A landscape with many peaks, sampled at points; each row gives a point and its height.
From any point a climber steps to the highest of the 2 points nearest to it. It stops when none of these is higher. Distance is the straight distance between rows; heights are no part of it.
j13: [  1  -9 -19 -38   1  23   6 -20  19  12 -24   1 -17   0   5 -10  -5   9
  -4  29  20  -3 -18 -11  13   2 -10   8]  height 1.56
j567: [ 10   9  -7  29   7  -3   6   6 -16 -13   2 -11   6   0  11   4   7   9
   3 -24 -16 -12 -13  22 -18  -5 -23 -21]  height 4.41
j47: [ 16   6  11  12  18   2  -8  17 -13   4 -12  20   7 -11 -18  -6  20  -4
   4  -4  21   2  -4 -17 -24  -1   0  -6]  height 5.00
j486: [-11  13  31  10  -8 -13  -8  11  -1   8 -22   7 -27   7   0  -2 -13   5
 -14  17  26 -10   9 -19  -3  -7  36  11]  height 2.51
j817: [ -5  12 -23   6   4 -11  -6  20 -24   8  16 -23  30 -18  -3  25 -26 -13
 -13  -1  -4  12  -2  21 -19  -6   1 -13]  height 4.77
j679: [-12  -3 -14 -20  11  -2  16  -8   0   3  -5 -18   0  -1  15  10  12   9
  -6  13  -9   2 -25 -11   3   5  -9 -19]  height 2.70
j602: [ -2  -5   5  -7 -12  -1  -9  -5   3   4  12 -23  -5  23  15   3 -17  11
  -1   9  -3  -6  -3  -4   2  -5  10  -7]  height 3.19
j782: [-23   2  12  -9   8  -3   6  -1  -5 -11 -29  -6  -9   3  17  -1   0   6
 -15   1  11 -36  -6   1  -5   6   7 -17]  height 1.29
j73: [-10 -11  -6 -13  -4 -14  27  -4  -2   8  17   7   4   2 -11  25 -35 -17
  -3  11  -4  14  -3  17  16   5  -1 -17]  height 2.04
j179: [ -5 -22  27  -5 -17 -25 -20   5  21 -14   6  17  -5  12  -9  -1  13  -8
   7 -17 -12  17  16 -11  13  10   0   5]  height 4.20
j783: [  6   9  -7  -3   7   5  -4   7   9   9   3  18   2  -8  -7 -14  36 -12
   0   6  10  40  18 -29   4   4   3  24]  height 2.69
j727: [ 21 -15  17  14 -16  15  -1  -4   9  -5 -18   0  -9 -14 -23 -16 -33  -3
  -1   4  11 -20  11  18 -14  -9  10  31]  height 5.53
j458: [ -7  -9  -9 -13  13   5  25 -17  -1   4  -1  25  -4   0 -19  12 -20 -14
   8   9   4   0 -14  12  12  10  -3 -14]  height 2.42
j514: [ 10   9  22  14 -14 -19  -3  25  -8  -3  14  -7 -12  22  26  -4  19  21
   8 -11 -15   2   0  -3  10 -10 -12 -14]  height 1.78
j779: [-23  -5  -2 -19  12 -13   0  -1  -9   8   3 -12   1   6   7  23 -17  -2
  -8  14  12  -5 -14  -8   1   5  13 -27]  height 5.68
j123: [-11   6  30  -8 -10   7  -4  -1   7  -4 -21   0 -30  22  23  -3   7  16
  -3   0   1 -25  -1 -14  12  -5   0   1]  height 1.63
j667: [ 16  10   2  27   2  -7  11  28 -16   9 -18  16   3 -35  -7 -16  13   0
 -10 -15  19 -16   4  17  -4  -9  18   4]  height 4.98
j159: [ 18 -31  13 -12  -9  -1 -26  -9  22  -1  23 -13   5  20  -2  -5 -11  -2
  16   6 -20  18   6 -11  -2  -9 -21  21]  height 6.51
j839: [ 16  14 -23   3  12  29   4   5   6  12   0   0 -10  -7  -3 -17  29  -9
   3  15   9  12   7 -10   4  -7 -15  30]  height 2.66
j933: [-26  12 -10  11   6 -19  14  16 -12   4 -15 -18  -3   1  19   6   2   1
 -24 -16   7 -16   5  12   6   0  14 -19]  height 4.23
j806: [  1  14   8  21 -13 -21   7  27  -8   0   6 -18 -15  21  35  -4  18  18
  -4 -17 -14   0  -1  10  15 -12  -8 -16]  height 1.66
j199: [-14 -12  13 -17   4 -17   3  -9  -6   1  19  11  10   5 -11  22 -35  -6
   5  10   4   2  -5   3   5   9   7 -20]  height 1.84
j51: [ 32   3  -9   6   9  19  -1   3   3   1  14   2   4  -3 -11 -15  18  -7
  15   5 -12  21   4  -6 -10  -7 -22  29]  height 4.43
j592: [  3   1   3  15   1   5   2  -3  -9 -10 -14   2   0   1  -5  -4 -13   3
  -1 -12   6 -33  -8  19 -11  -1   4  -8]  height 3.16
j498: [-24   1  11 -29  -6   5  -3 -20   9 -10 -21  23 -21  11  12   0  11  13
   3  -1   0 -27  -8 -13  20  17   3 -17]  height 1.04
j552: [-21  10 -13  15  -7  -6  15   9  -6   6 -13   9  -1 -10   5  -9  10  -7
 -18 -17  10  -9  15  16  17   3  23  -4]  height 4.00
j214: [  2  20 -20   7  14  -5 -10  18 -22  -4  17 -17  34 -13  -8  28  -4 -14
  -6 -11 -17  36   3   0 -31  -1  -7  -3]  height 3.72
j347: [ -1 -16 -12 -31 -22  -4 -14 -11  28  10  18 -13   3  10  -1  -5 -21  -1
  -2  27  -7  22   3  -3  15   2  12  11]  height 2.09
j636: [-10  11   8  12 -14   0   6  -9   8   8 -28  -2 -24   9   1 -14 -28   7
 -17  11  12 -24  14   5   7 -13  29  24]  height 2.17
j516: [-25  11 -23   9   5   1  14  -1  -4   6  -1  14   5 -20  -2  -2  14 -11
 -13  -8   3   3  15  12  19  10  15  -6]  height 3.79
j338: [ -5 -13  22   7 -24  -7  -6   2  14 -12  -5   7  -9   1 -11  -7 -11  -1
  -1  -7   0  -3  15   9   7   5  13   7]  height 4.10
j681: [  1  -1  -7  -7  10  26   3   3   3   9 -31  -9 -12  -1   6 -19   9  -2
 -14  14  23 -17   0  -6  -2  -4  -7  11]  height 2.97
j889: [-11   2 -17   3   8  12  15 -11   4  -1 -29  13  -8 -12  -2 -16  -1   0
 -15  -9  12 -35  -1  20  12   5  15   0]  height 3.29
j485: [  0  10  -4  26  -3 -15   2  33 -25   6   1 -11   8 -10   3   4  -1  -5
  -9 -19   4   6   5  13 -14  -8   7 -14]  height 1.30
j943: [ -4   1  -4  -2   0   7 -11   0   1  12  -3   2   6   7  -6  -6   9  -8
  -1   4  10  13   9 -16  -5   1   7  -1]  height 4.22
j243: [ -2   3  11  13 -24  -2   8  -5  17   1 -19  -4 -24   5   0 -19 -28   8
 -13   9   1 -15  20  16  19 -10  20  31]  height 2.14
j176: [ -2   0  12  -7  -9  15  -7   2   6  10   1 -19 -16  27  19  -9  -2  10
   9  13  -2  -6   2 -15  13 -12  -3   9]  height 3.51
j803: [ -9  -3  -9 -15  -5   1  -1  -6   6  12   1 -19  -5  14  17   4  -3  11
  -6  11  -2  -4 -12  -6  11   0   7 -11]  height 2.96
j894: [  0  -3  12 -12 -15  -7 -18  15   6  17  23 -22   0  28  17  -2   5  -3
   6  14  -4  27  12 -27   6 -16   2   9]  height 3.02
j877: [  7   4  23   7  -8 -11  -9  14  -5  -1  18 -12   2  28  23   4  22  16
  16  -9 -20  14  -5 -18   0 -15 -19 -11]  height 1.92
j105: [ 10  -6 -15   7  13   0  12 -18  -2 -16  17  14  18 -28 -20   6  -4  -2
  11 -13 -23   5  -3  24  -3  15 -18  -2]  height 2.57
j483: [ 18   7  10  10   6  20   5   0   2 -11  -6  14 -17   8   8 -16  34  12
  19  -8 -16 -19  -8  -1  11  -8 -31   7]  height 5.58
j972: [ -7  -8 -26 -37  -1  13  11 -19  18  14 -14   0 -12   4   2   6  -1  -1
   2  28  13  16 -23 -16  13   2  -5   1]  height 1.67
j180: [ -7  -5  15  -9  -2   9 -14 -18  -2 -14 -11  28   2   3 -18  -3 -13  -6
  10  -3  11 -21   2   0  -9  13   7  -6]  height 0.58
j963: [ -5  11  -2  29 -13 -24  11  24 -18  -5  -1 -11   2  -5  19   2 -11   2
  -7 -24  -1  -4   9  30  -1  -5   6 -17]  height 1.42
j522: [  4  11 -23 -14  17  28   8 -17  16  -2   1   8  -5  -3  12  -5  46   2
   3   4   7  20  11 -27  14  11 -10  28]  height 2.06
j305: [  7  -9 -31 -11   2   9  28 -19   9  -1   8  15   2 -14 -25   5 -15 -15
   9  13  -9  18 -15  21   8   6  -4   6]  height 3.22
j184: [ -5 -14 -10 -17 -25   5  -6 -11  29   8   7  -7  -6   1  -5 -15 -15  -1
 -10  17  -5   9  16   8  26   7  16  18]  height 2.22
j434: [  1  23 -26   9  12   1  -4  23 -17  -1  11  -9  25 -20 -11  20  12 -18
  -9 -14  -7  37  10  -2 -24   1   4   6]  height 3.41
j385: [ -6  -9  18 -13   1   8 -11  -3   4  -4  -3 -24  -1  19  25   6   4  15
   6   7  -1 -13 -13 -28  -7 -11 -14 -15]  height 2.01
j402: [  0   8 -25 -30  14  15  -2 -30  16   3  -2   9   6   2   8   3  30   2
   6   6  10  30  -2 -36  10  19  -6  22]  height 1.93
j497: [  3  13  -1  29 -15 -20  10  18  -8  -5  -3 -19 -13  13  31  -7  -2  14
  -4 -19 -10 -14   4  26   7 -10   1 -15]  height 1.55
j778: [  4 -19   0  13 -28  -3   2   6  24   1  -2 -13 -12 -10  -6 -11 -10  -4
  -9  -7  -6  -1  20  24  24   0   6  21]  height 2.39
j343: [-13  -3 -11  -5   2  -6  40  -7  -3   7   4  15  -5   4  -7  21 -25 -14
  -5   2  -4   1 -10  27  27   5  -3 -19]  height 2.20
j453: [  4  -8  17  -7   4  12 -21  -6  -3  -2   4 -23  -2  18   8   8 -21   2
   4  12  18 -11 -10 -22 -23 -17   6  -7]  height 2.00
j262: [ -1   6 -19  15  15  -8  14   6 -25   6   2 -12  15 -17  -2  16 -25  -3
  -9 -12   2 -19  -9  31 -11  -1  -4 -20]  height 3.49
j873: [  6  15   8  22  -6 -19  13  29  -8  12 -20   7  -9 -19   0 -15   5   5
 -17  -7  22 -17  11   9   8  -6  30  10]  height 4.54
j647: [-14   9 -14  -3   5 -20  -2  15 -21  13  20 -11  30 -19  -5  29 -25 -14
 -17   1  -4  19  11  11  -3   2   3 -17]  height 5.25
j576: [ 16 -16  18  14 -22 -12  -1  22  23   1   0  -6 -27 -16  -8 -15  -3   5
   0  -7  -4  -2  16  16  30  -1   0  31]  height 2.54
j59: [  1   0  -6  -5  24  -1  26 -18  -6 -16   2   5  -3  -2   1  21   7   9
  14  -6 -20  -7 -32  10   1  10 -26 -22]  height 0.82
j748: [ -9   2 -27 -32  14   8   5 -26  11   7 -10   6   1  -6  -1   8  14  -3
   1  19  15  22 -13 -24   5  15  -4   4]  height 1.80
j661: [-13  -9  11 -11  12   2 -13  -6  -4  -5  -8 -23  -3   5  10  13 -25   2
  -9  14  22 -19 -13 -16 -23  -8  14 -15]  height 2.24
j926: [  8  -7  10  14  -1  -6  -7 -10 -11 -29   6  18  16  -6 -16   4  -3  -6
  17 -21 -14 -14  -1  22 -13   9 -21 -12]  height 2.43
j684: [-19   4  -7  -2  11  -6  -4   4 -12   9   0 -13   9   3   6  11   1  -5
 -11  -1   7  -1  -3  -7  -8   5   7 -22]  height 5.03
j730: [ 17  -4   7  19   0  -4  -5   0   0 -22  19   2  13   3  -4  -1  13   4
  16 -21 -29  13   1  11 -14  -1 -27  -4]  height 2.60
j849: [ -1  -1 -10  20   0   6   8   8 -10  -1  -2  12  15 -33 -19  -4  12 -17
  -5 -15   4  10  14  16  -8   0   4   2]  height 4.30
j989: [ 23   8  12  21  10  -2  -4  26 -17   8 -11  17   5 -25 -16 -14  12   0
  -2  -4  24 -12  -2  -3 -16  -3  10   0]  height 5.60
j472: [  4   7  -6   9 -12   5   6   9   3   9   8 -19 -13  17  21 -15  14  12
  -4  -2 -15  -2   5  10  22 -12  -8   3]  height 4.05
j397: [-11  -1 -10 -10  12  22  -2  -4   3   8 -37   5  -8  -7  -4 -17   7  -8
 -19  12  37 -10   7 -14  -6   5   6   5]  height 2.79
j313: [-10 -11  25   4 -13  -7 -13   5   0  -8  -3   9   0   3 -15   1 -16 -10
   1   0  15   2  13  -7 -11   5  22   3]  height 3.73
j677: [ -9  -9  -6 -18   5  -9  16 -19   2   1  15   2   1  16   6  23  -4   5
  20   3 -21  16 -28  -6  10   2 -12 -19]  height 1.21
j79: [ 32  -3  14  21   2  -2  -6  24 -15   3  -7  12  13 -37 -26 -17   4  -3
   0  -6  16  -7   3  10 -20  -5   5  10]  height 5.52
j966: [-10  12  -5  13  -2  -4  15  20  -4  12 -24   2 -11  -6   4 -13  11  -4
 -22  -9  22 -13  11   6   9  -4  29   3]  height 4.24
j492: [  8   4   5  19  -7  -6  -3  -2  -8 -16   9  -7   0  16  17   1   7  15
  10 -17 -19 -12  -9  17  -3  -4 -21 -20]  height 5.10
j836: [ -5  -7  -7 -38  -9  20 -11 -21  20  16 -11  -2 -16  13   7  -4 -19  13
   0  27  21   0  -4 -21  12  -1   5  11]  height 1.43
j789: [-24   2   5  -9  20  -6   8  -4 -10  -6 -18   9   1  -5   3  10   0  -3
 -10  -2  10 -29  -9   4   2  17   0 -25]  height 1.11
j344: [-24  13  -3   9  21  -3   8   0 -10  -4 -13  14   4 -10  -1   7  22  -6
 -12 -14   5 -17   3   6   4  14  -3 -20]  height 0.96
j264: [-17  -6   2 -25  13  -3  13 -16   5  -6  -5  -4   6   2  19  14  21  13
  10   6 -14   4 -25 -29   4  10 -16 -19]  height 2.46
j310: [-17  -2  23 -10  -2   6   8   7   3  -8 -31 -12 -18  13  30 -11  13  12
 -12   4   6 -28  -3 -13   3  -6  -4  -5]  height 1.48
j494: [ 26   5  32  17 -10  -6  -7  12 -17 -25 -13  21 -11  -2 -15  -6  -7   3
  10  -9   9 -34  -9   7 -23  -4   0  -2]  height 3.40
j211: [ -7  -4   5   9 -30  -2  10   0  20  -1  -8  -4 -20  -1   3 -23 -11   6
 -15  -2  -4  -7  22  19  29   0  18  22]  height 2.27
j328: [ 16  -4  13  -1   2  20 -11   5  -2   6  11 -17 -10  23  11 -13   7  10
  34   9 -17  -2  -8 -12   3 -19 -30  16]  height 4.86
j216: [ -1  -6  -1 -10  19   3  14 -22  -3  -5   2  38  12 -13 -26  10 -16 -11
  11   3   1  -3  -9  12   6  17  -7 -12]  height 2.65
j367: [-15 -17  16  -3  -2 -28 -22   7   2  -2  21   4  20  10  -3  11   4 -14
   3 -14 -12  36  13 -19 -11   5   0  -2]  height 3.67
j771: [ -4   0 -11   1 -18   5   8 -10  15   4  -3  -4 -13   8   8 -20  -9  13
 -11   2  -7 -11   9  17  28   1  16  10]  height 2.15
j520: [-13  14 -20  18  15 -14  20  15 -20   5 -12 -13   9 -15  13   9  -6  -3
 -20 -21   3 -21   1  30   1  -1  -1 -21]  height 3.87
j466: [ 29 -16  20  17  -8   7  -2  14   0   0 -12   4   2 -24 -28 -15 -16  -8
   3   1  18  -6   8  13 -18  -7   7  21]  height 6.47
j250: [  4  -5  -2 -10  22  -5  19 -20  -6  -9  15  11   6   8  -5  25  -2   4
  22  -4 -21   6 -29   3  -3   9 -20 -18]  height 1.01
j142: [-10   6 -33   9  13  13  21 -10  -1   5 -13  11   1 -24  -5  -8   7  -5
 -14  -6   9 -19   0  21  12   5  11  -1]  height 3.53
j528: [ -4  -3   1 -14 -10  14  -1 -20  14  -1  -7  12 -18  13   5 -16  -3  17
   1   3  -5 -18  -3   5  21   6   6   1]  height 1.99
j260: [ 18   2  22  21  -6   9   1   1  -6  -7 -25   9 -11  -6 -17 -12 -28   0
   0   0  20 -31   0  12 -24 -12  14  18]  height 4.73
j48: [  1 -20  23   7 -19 -18 -15   4  19 -22   3  14  -5   2 -15   2   5  -6
  11 -24 -11   2  12   6  10   9  -6   1]  height 4.55
j87: [-20   6  17  -8  -7   4  -8 -11 -10 -18 -19  37  -6  -1 -16   1  -6 -13
   4 -10  12 -30  10  -1   3  18  15  -8]  height 0.72
j16: [-17  -3   9 -12  10   7  -7 -17  -2  -3 -20  14  -8  -2 -12   8 -34  -1
  -4  10  30 -27  -5  -2 -11  12  23  -7]  height 2.32
j80: [  3  12 -16  16  11  -5  -9  21 -28   0  12 -22  25  -8  -4  24  -8  -9
  -8  -9  -5  14  -3   7 -36  -9  -7 -14]  height 4.21
j252: [  9  -5  -8   5   8  -5  10  -7  -9  -8   2 -20  -1   6  14   6 -14  20
   1  -6 -11 -26 -30  24  -8  -4 -12 -25]  height 0.40
j982: [ 15 -13  10 -13  -8  16 -17 -10  10   5  24 -19   1  27  11 -12  -7   9
  27  13 -22   6  -2 -11   5 -15 -24  18]  height 5.54
j643: [ 11  -8  21   4  -4 -25 -18  12  -1  -6  28  -6  13  22  15   6  15   7
  13 -12 -27  34   1 -21 -15 -10 -19  -3]  height 2.10
j350: [ -4  -6  15 -10  14 -23  10  -6 -12  -2  29  15  19  12  -2  37 -28  -7
   9   3 -10   9 -10   4   1   4 -13 -30]  height 1.60
j329: [-11  13  15  12  -5  -6   6   7   3  10 -32  -2 -26   9   4  -6 -15   5
 -19  10  23 -19  12  -8   1 -12  32  17]  height 2.34
j537: [ 11   9 -27  -5  -6  24  -1  -7  20  11  10  -2  -3  -3  -2 -22  17 -10
   1  21  -7  17  14   2  17  -4 -10  33]  height 2.49
j208: [ -6  12 -20  -5   8   5   0  -2   6   0  11  17   9  -6  -2  -1  37 -14
  -3  -6   0  43  22 -24   2  13  10  21]  height 2.58
j752: [  4   3  10  -4  -9  -3 -13  26  -3  20  11 -22  -7  18   8  -4   0  -3
  -1  18   9  15   6 -18  -1 -16  11   7]  height 2.85
j930: [  9   6   0  13   7   3  -5  14  -8   7  -2   7   7  -2 -12  -6  15  -8
   0  -3   8  12   3 -11 -16  -4   1  -3]  height 4.57
j439: [  6  -1   7  -6   0  14 -10 -18  12  -3   3  21   2  16   2 -13  24   4
  16  -1 -13  15   4 -18   7   1 -16  13]  height 4.37
j388: [-13   2   4  -5  13  -6   2 -16  -7  -6   5  24  13  -4 -12  10  -3  -5
   7  -4  -3  -7   0   6   6  17  -3 -18]  height 2.95
j90: [-18  10 -26 -14   6  -4   4 -14   9   5  17  10  10  -7   1   6  23  -6
  -6   0 -13  33  13 -13  17  17  11   5]  height 2.44
j464: [-16  -5  -2 -16  12  14  -5 -18   0   3 -26  14  -4  -4 -10  -4 -12  -2
  -7   8  30 -18  -3  -8  -6  14  12  -6]  height 2.55
j259: [-25   5 -14 -20  18 -17  15   6 -10  18   4 -10   7  -2   5  33  -7 -12
 -20  16   6  11 -11  -7   5  10   2 -26]  height 6.52
j478: [  2  26 -23   9   9   1   1  29 -13   8   4  -4  13 -19  -6   9  26 -12
 -15  -5   0  35   8  -8 -16  -3   9   6]  height 3.21
j589: [  7  -2   0  23  -9  -4  11  21 -10   4 -10  13   4 -35 -13 -12  12 -10
  -8 -14  12   1  13  21  -1  -7  14   7]  height 4.61
j822: [ -6 -13   5 -14   5 -25  11 -10  -6  -5  32   1   9  18   5  31 -23   2
  16   3 -21  17 -18   5   5  -1 -13 -26]  height 1.41
j225: [ -6 -16 -16 -12 -12 -10  12  -6   6   9   9  -3   6 -14 -16   6 -32 -11
  -4  11  -2   7  -3  24  13   8  13  -1]  height 1.87
j477: [ 19   2  -7  13  13   2   3 -18  -7 -20  19  -2  15   0  -2   8   8  14
  18 -17 -31  -2 -16  16 -15   4 -28 -10]  height 3.07
j732: [ -7 -23  26  -5 -11 -27 -26  13  16   0  11   6   6  10  -6   2   5 -11
   4  -7   0  30  14 -22  -2   3   8   3]  height 3.92
j819: [ 27   3  -4   1   8  24  -4   1   0   5  16 -17  -6  12   2 -15  15   4
  31   9 -21  10  -6  -7  -3 -15 -35  29]  height 4.32
j728: [-10   0   5 -12   0   3 -11  15   0  16  -4 -28  -3  18  21   7   6  -3
 -11  16  18   7   0 -30  -7 -12   5  -5]  height 2.67
j801: [ 10   1 -30  -9   3  10   2 -18  11   4  10   3  13 -17 -17  -4  -2  -9
   1  13  -8  17  -6   9  -1   9  -1   9]  height 3.55
j558: [ 19 -21   6 -12   0  11 -21 -15  15  -1   9   6  11  11 -11 -13   0  -9
  17   9  -7  23   9 -18  -8  -3 -19  26]  height 5.59
j800: [  6   4   1   1   5  20   4   9   0  12 -17 -11 -17   9   9 -19  11   2
  -5   6   9 -15   1  -4   6  -9  -6  12]  height 3.17
j271: [  8   1 -21 -11  23  21  -4 -35   6  -6  -4  26  14 -11 -18  -3  12  -7
  10   1  13  15  -2 -14 -12  18  -5  14]  height 3.96
j938: [ 17  -9  32  17 -17 -27 -14  23  12   3  -5  -7 -18 -26 -13  -6 -10  11
  -5   1   7  -9  15   5  14   3  12  27]  height 2.74
j753: [ 10  22 -17  13  17   6  10  25  -5   8   0   6  -3 -17   1  -3  45  -2
 -12  -3   3  22   7 -18  -2  -2   3  10]  height 2.99
j905: [-25   9  11 -15  -4  -5  -3 -13  -7 -18 -18  30 -16   8   3   6   6  -2
  -1 -10   2 -36   1  -1  17  19   6 -19]  height 0.89
j276: [ 10   5  -1  14  20  -1   3  -7 -16 -18   5 -11  12   2   6  16   7  12
  11 -18 -19 -19 -25  13 -23   2 -29 -26]  height 3.74
j847: [ 25   3 -26  10   2  20   6  -8  14  -7  19  -5   8 -14  -7 -12  16  -2
   2  -1 -22  14   6  14   0  -2 -16  24]  height 3.93
j62: [  6  -4 -32 -13 -16  17   0 -12  28  13   7  -1   0 -12  -9 -22   0  -9
  -9  22  -4  10  10  14  24   2   5  26]  height 2.36
j862: [ 20   8   8  20   0  12  11   8  -1 -11  -6   5 -22  11  13 -21  23  13
  10 -10 -13 -30  -7  19  14 -13 -25   5]  height 6.50
j663: [  0  16 -32  -4   7  19  16 -12  17  -3  17   3  -4  -2  18  -3  45   7
  -2   0 -18  20  11 -10  21   8   0  18]  height 2.18
j683: [  2 -21  15 -20  -4  -4 -16 -21   8 -13  16   9   4  14  -4   5 -29  10
  18   7  -7  -2 -12  -3  -7   3   3  -9]  height 0.26
j341: [  6 -14   9 -17   2  16 -18 -25   5 -10  -2  16   3  11 -11  -3 -19  10
  17   6   4 -12 -11  -4 -11   5  -3  -6]  height 0.41
j600: [-16 -14  20 -25   0  -1  -2 -11   7 -13  -5 -14   5   8  31  10   4  19
  10   8  -8 -14 -26 -34   0  -4 -16 -25]  height 2.19
j326: [ 17   5   3   2  10  28   3  -7   8  -4   3  11 -11  10   8 -15  35   9
  26  -1 -16   5  -2 -16  10  -5 -31  22]  height 4.88
j39: [ 12   4 -17   3 -12  18   1   3   6  15  -9 -13   1  -5  -7 -18 -18 -11
 -12  14  13 -10   7  16  -1  -9  12  25]  height 1.59
j148: [ -1   4  -2  18  -1 -16  -6  38 -26   7   4 -10  23 -28 -14  12  -5 -14
 -12 -11   5  25  10   8 -26 -10   6  -7]  height 1.16
j888: [  7   7  32  16 -11  -6  -6   4 -12 -22 -23  22 -15  -3 -17   3 -19  -2
   4  -3  19 -32  -2   0 -24  -3  16   2]  height 3.98
j867: [ 10 -10  33  14 -18 -31 -15  28   8   3   4 -12 -12 -15 -10   0 -14   7
  -8   6  11   4  15  -7   2   0  20  18]  height 2.91
j997: [ 12  14  -7   7  12   1   5  19   6   5  15  19  -6 -14   1 -16  47   3
   1   3  -4  28  18 -23  15   2   0  23]  height 2.82
j270: [-11  14 -37  -8   2  -1  15 -13  13   1  23   5   2 -10   6   5  25   4
  -6   1 -21  25   5   2  24  13   8   6]  height 2.33
j25: [-12   6   0  -1  11  -3  -2 -18  -2 -10   6  21  12   3  -4   5  18  -1
  10 -14 -13   6   1  -5   3  14  -6 -13]  height 3.25
j248: [ -6  -5 -19 -17  -4  -2 -11 -14  10  10  11   0  17  -2 -10   1  -6 -11
  -1  13  -1  23   5  -7   0  10   8   5]  height 3.88
j141: [  7  -1  -6  18  -3   6   2   0 -11  -3   1  -5  11  -7  -9  -6 -12  -3
  -1 -12   2 -13  -2  22 -17  -2   0  -8]  height 3.52
j770: [ -7   8  -1  12   0  -3  13  -4  -2  -6 -29   2  -9  -1   2  -6 -15   6
 -10 -12  11 -40  -1  23   1  -2  17  -1]  height 2.98
j510: [  8  -8  29  -7   1  12 -22  -2   0  -4   9 -17  -2  26  18   8  -7  11
  18   3   2  -9 -11 -28 -16 -22 -11  -5]  height 1.82
j630: [ 20  -2  -8  -9   5  18 -16 -14   6   7  10  -4  13  11  -6  -8   4  -7
  13  13  -3  19   1 -16 -14  -4 -16  20]  height 5.02
j767: [  3  -8 -20  -6 -14   5   1  -8   5  10   0 -11   8 -12 -15  -9 -28  -9
  -9  12   6  -5   0  21   0   0  19   9]  height 1.73
j713: [  0  -2  16  -1 -17   3  -5  11   5   9  15 -17 -16  30  19 -14   8  13
  15   6 -16   6   7  -8  22 -14 -10  10]  height 3.75
j978: [  3   5 -15  17  14   4   6   3 -26   6   2  -6  25 -26 -15  10 -19 -12
  -6 -13   5 -10  -3  27 -22   0  -3 -11]  height 3.18
j657: [ -9   3  -9  10   5  -3   1   5 -10  -3  10   8  20 -23 -15   7   7 -16
  -4 -14  -9  20  16   6  -8   8  -1   0]  height 4.01
j702: [ 21   6  -1  31   2   4   6  12 -13  -6   0  -5   3  -2  -1  -6   4   4
   2 -17  -5 -12  -7  21 -19 -12 -16  -9]  height 3.94
j673: [-15  -4   9 -28  -7  11  -8 -22  17   7 -16   0 -23  14  14   1 -19  17
  -7  18  15 -16  -6 -17   9   3  16  -1]  height 1.31
j304: [ 15  15 -20  12   7  15   4  18   0  15  -2   3  -4 -14  -8 -16  25 -13
  -7  10  11  15   9  -5  -2  -9  -1  20]  height 2.81
j745: [-25  -8  13 -39  -5   6  -1 -22  14  -3 -21  17 -23   9  11   5  -9  17
   3  11  11 -17 -14 -19  14  14   9 -13]  height 1.17
j569: [ 15   1  17  17  -6   0  -6   4 -19 -30  -8  24   3   1 -16  -2   4  -7
  17 -19  -1 -28  -7  11 -21   1 -12 -14]  height 2.89
j561: [  0  10 -14  13  -7   0   7  12  -2   9   0 -16  -3   6  13  -9  10   5
 -13  -9  -8   2   4  10   8  -7   1  -4]  height 4.31
j11: [ 14 -10  -9  -1  12   4  16 -17  -4  -9   0  -7  -4   5   3  10 -10  17
  14   2 -15 -19 -40  21  -6  -3 -22 -20]  height 0.57
j121: [ 19  -2  15  14   4 -19 -10   9  -6 -19  24   1  16   6   5   7  20   4
  14 -23 -32  33  -1  -8 -20  -3 -25   0]  height 2.31
j64: [ -3  12 -13   3  17  -5   7  -6 -11  -8  19   4  21 -10  -5  14  11  -2
   3 -17 -20  19   2   1  -7  15  -7  -6]  height 3.65
j118: [-16   8 -16 -13  11 -18  12  12 -14  20  16  -8  17  -5  -2  37 -26 -18
 -17  14   5  13  -8   6   2   0   6 -23]  height 5.85
j607: [-14  -3  -3 -10  -2 -17 -20   1  -3   7  21  -8  22  14   5  12   7  -9
  -1   0 -10  38  10 -23 -11   0   6  -3]  height 3.42
j372: [ -9  -8   6 -20 -11  -7 -26  -7   7  13  20  -9  15  26  14   4   4  -5
   6  11  -2  31   9 -34  -2  -6   6   5]  height 3.20
j281: [ 10 -28  21  -7 -16  -8 -18 -18  15 -26  18  -1   1  12  -6   1 -24  12
  19  -5 -19 -10  -5  12  -2   3 -12  -4]  height 0.10
j254: [  9   4   7  13   1   6   5   4  -4  -9 -10  -9 -12  14  18  -7  17  15
   1 -14 -10 -28 -13  11  -1  -9 -20 -12]  height 5.48
j463: [  2 -16  27  21 -21 -27  -9  19   2   0  -4 -20  -4 -23 -16  14 -28  -6
 -12   2  18   9  13   6 -15  -8  27  13]  height 3.15
j535: [-16  -6   1 -23   4   2 -12   0   0   8  -7 -33   0   7  15  10 -14  -4
 -15  24  28  -5 -10 -23 -15  -8  16  -9]  height 2.47
j220: [ -7   2  22 -17 -22  12  -9 -14  16  -7  -5   9 -26  27  19  -9   1  21
  10   2 -13 -21   2  -8  23  -1  -3   5]  height 1.79
j794: [  3 -10  16  10 -15 -10  -6  21  -4   9  -7  -4   3 -18 -20  -4 -16 -12
  -8   4  22   9  15   0 -14  -4  27  12]  height 3.39
j524: [  7  -2 -11  14  11   0   8  -5 -15  -7  13   5  28 -33 -21  11 -15  -9
   3 -15 -11   1   2  29 -12   8 -14  -7]  height 2.87
j63: [ -2   3  33   9 -18 -23 -11  22   0   5   3  -8 -15   5  -1  -4 -14   6
  -9  18  16   6  15 -19   1  -8  29  12]  height 2.72
j334: [ 14   2 -18 -16  19  21  -9 -26   5   2  -6   3  12  -1  -8   2  10  -3
   8  11  10  12 -10 -22 -17   7 -14  10]  height 4.42
j923: [-14   9  -3  11  -2  -9   1  11  -9   8   0 -15  -1  11  14   2   5   2
 -11  -9   2  -4   2   2   0  -3   8 -16]  height 4.62

Where does a climber stop that starts at each point below?
j800: j259
j514: j567
j782: j211
j478: j259
j926: j466
j453: j48
j510: j259
j524: j259
j305: j989

Call two points neighbours if one is among the 2 nearest of the other. Go from one point of each pair to the other, from neighbour to neighbour, staying as high as possible. Name the lowest point that can't be avoided.
j48 and j466: j510
j159 and j862: j439
j259 and j862: j105
j466 and j989: j79
